A landscape with many valleys, sampled at points; each row gives a point and its height.
From any point a ball rolls to the lowest of the 3 points nearest to it. It stops when none of these is lower. Distance is the straight distance between rows; heights are no part of it.
Ruz h=204: 77; 58; 129; 130; 94; 86; 125; 87; 123; 94; 124; 143; 107; 133; 110
Sisep h=209: 102; 110; 112; 116; 123; 59; 129; 85; 131; 102; 128; 119; 96; 113; 156
telot h=140: 156; 76; 83; 82; 94; 97; 80; 97; 116; 71; 118; 105; 93; 96; 142
Leg h=124: 137; 94; 88; 81; 96; 105; 83; 102; 106; 77; 109; 92; 101; 90; 127
Lafo h=153: 101; 69; 83; 104; 83; 121; 107; 97; 95; 80; 87; 97; 105; 90; 83
Ruved h=134: 142; 61; 73; 94; 82; 104; 84; 92; 112; 72; 109; 105; 87; 94; 119
lut h=88: 129; 114; 100; 79; 102; 102; 80; 107; 98; 86; 109; 84; 104; 94; 127
fup h=266: 50; 126; 113; 105; 107; 107; 104; 111; 81; 133; 89; 95; 97; 106; 62
nam h=267: 73; 106; 97; 101; 99; 118; 98; 105; 75; 100; 77; 90; 110; 98; 59
Gak h=200: 83; 70; 92; 108; 82; 124; 117; 98; 88; 87; 83; 98; 111; 98; 72
pefa h=385: 61; 102; 115; 109; 94; 113; 115; 101; 100; 119; 95; 98; 103; 111; 88
Verem h=233: 95; 116; 118; 109; 114; 77; 127; 92; 124; 115; 121; 108; 97; 110; 140
zegus h=353: 67; 130; 106; 99; 111; 104; 92; 117; 77; 127; 84; 93; 100; 106; 66
lugi h=162: 131; 116; 77; 75; 106; 106; 64; 104; 97; 82; 100; 83; 92; 79; 101
kodit h=191: 108; 95; 122; 114; 111; 69; 117; 86; 131; 101; 123; 120; 103; 124; 150
lefa h=127: 135; 45; 71; 101; 78; 100; 92; 88; 113; 73; 106; 109; 85; 97; 102
padu h=178: 126; 93; 116; 103; 104; 82; 106; 99; 117; 92; 116; 109; 111; 123; 150
Kele h=75: 55; 116; 106; 107; 103; 117; 99; 108; 73; 118; 74; 93; 106; 106; 52
ril h=308: 70; 139; 119; 101; 119; 85; 124; 103; 105; 129; 119; 97; 94; 92; 105
rur h=633: 103; 163; 106; 89; 123; 82; 78; 128; 69; 138; 93; 85; 92; 99; 98
pebe h=185: 113; 112; 67; 92; 103; 104; 66; 92; 86; 96; 68; 91; 90; 71; 50
vifa h=138: 122; 33; 84; 107; 79; 97; 104; 96; 107; 68; 113; 119; 102; 106; 102
rif h=50: 97; 88; 75; 102; 88; 116; 98; 85; 88; 88; 69; 94; 94; 69; 39
sovub h=327: 42; 116; 116; 108; 103; 113; 114; 103; 88; 130; 92; 99; 97; 106; 66
kosol h=152: 132; 86; 71; 87; 87; 112; 78; 92; 107; 77; 98; 90; 86; 79; 98
kuv h=147: 118; 75; 97; 93; 90; 110; 102; 102; 104; 83; 104; 104; 105; 101; 116
nizut h=170: 97; 148; 117; 103; 119; 75; 114; 96; 111; 121; 124; 89; 92; 94; 136
dal h=530: 105; 134; 87; 82; 118; 101; 74; 124; 72; 106; 85; 86; 103; 90; 79
tedef h=151: 112; 76; 71; 97; 86; 115; 92; 85; 99; 82; 83; 88; 91; 76; 68
Kasid h=201: 88; 82; 121; 122; 112; 68; 131; 85; 133; 99; 129; 137; 102; 127; 132
Fab h=167: 91; 64; 114; 117; 87; 105; 118; 100; 108; 96; 103; 122; 111; 123; 111
nes h=542: 84; 146; 111; 95; 115; 91; 85; 118; 81; 128; 97; 87; 96; 103; 89
Sen h=57: 96; 101; 75; 101; 97; 112; 88; 92; 79; 95; 62; 100; 97; 66; 27
Rubu h=249: 107; 134; 118; 86; 108; 95; 86; 109; 91; 107; 108; 81; 105; 105; 119
sufo h=416: 90; 92; 106; 102; 91; 116; 106; 104; 97; 98; 95; 96; 111; 108; 103
mavi h=345: 83; 119; 113; 100; 101; 109; 96; 109; 91; 111; 96; 87; 105; 107; 97
zonev h=434: 105; 110; 98; 88; 100; 113; 87; 110; 87; 91; 95; 87; 109; 92; 94
Kugak h=91: 122; 54; 70; 109; 74; 109; 103; 82; 108; 79; 85; 97; 85; 86; 74
tur h=66: 69; 89; 118; 114; 95; 102; 129; 97; 116; 120; 108; 117; 101; 116; 112
zepom h=155: 73; 112; 119; 107; 109; 90; 135; 96; 120; 123; 113; 110; 96; 102; 118
duvi h=587: 129; 142; 67; 74; 125; 93; 57; 125; 75; 109; 80; 87; 95; 78; 84
vir h=182: 103; 92; 116; 104; 96; 101; 107; 100; 113; 103; 108; 107; 109; 117; 129
vagu h=194: 121; 103; 71; 84; 96; 112; 71; 93; 96; 84; 89; 87; 89; 75; 74
Rapu h=225: 96; 119; 119; 97; 101; 101; 102; 103; 102; 112; 108; 89; 101; 109; 119
muli h=159: 107; 68; 107; 108; 89; 105; 109; 100; 105; 88; 104; 116; 111; 118; 118
goke h=154: 78; 97; 84; 105; 96; 119; 103; 95; 72; 94; 59; 99; 107; 75; 25
poro h=168: 107; 76; 118; 114; 95; 89; 109; 96; 115; 95; 112; 123; 110; 127; 129
buta h=150: 115; 113; 114; 91; 102; 103; 93; 107; 103; 99; 107; 88; 109; 106; 129
kab h=37: 115; 128; 121; 97; 112; 80; 102; 96; 116; 113; 117; 90; 99; 107; 149
moki h=323: 81; 152; 120; 98; 120; 77; 108; 104; 97; 132; 120; 92; 88; 90; 109
piz h=149: 104; 42; 90; 113; 80; 107; 115; 100; 100; 76; 101; 119; 108; 108; 93

Call two points neighbours if one is among the 3 nearest of the other. Go from one point of each pair to the other, from neighbour to neighbour, staying as low as possible. Name the highest point that can't be avoided.
Kugak / rif -> tedef
rif / tur -> Fab
kab / Kele -> nam
lut / kab -> buta
lut / Kugak -> telot

For each start below, name the point where the ball stops.
nes -> lut
ril -> tur
Verem -> tur
Ruz -> lut
padu -> lut
Gak -> Kugak
moki -> kab
piz -> Kugak
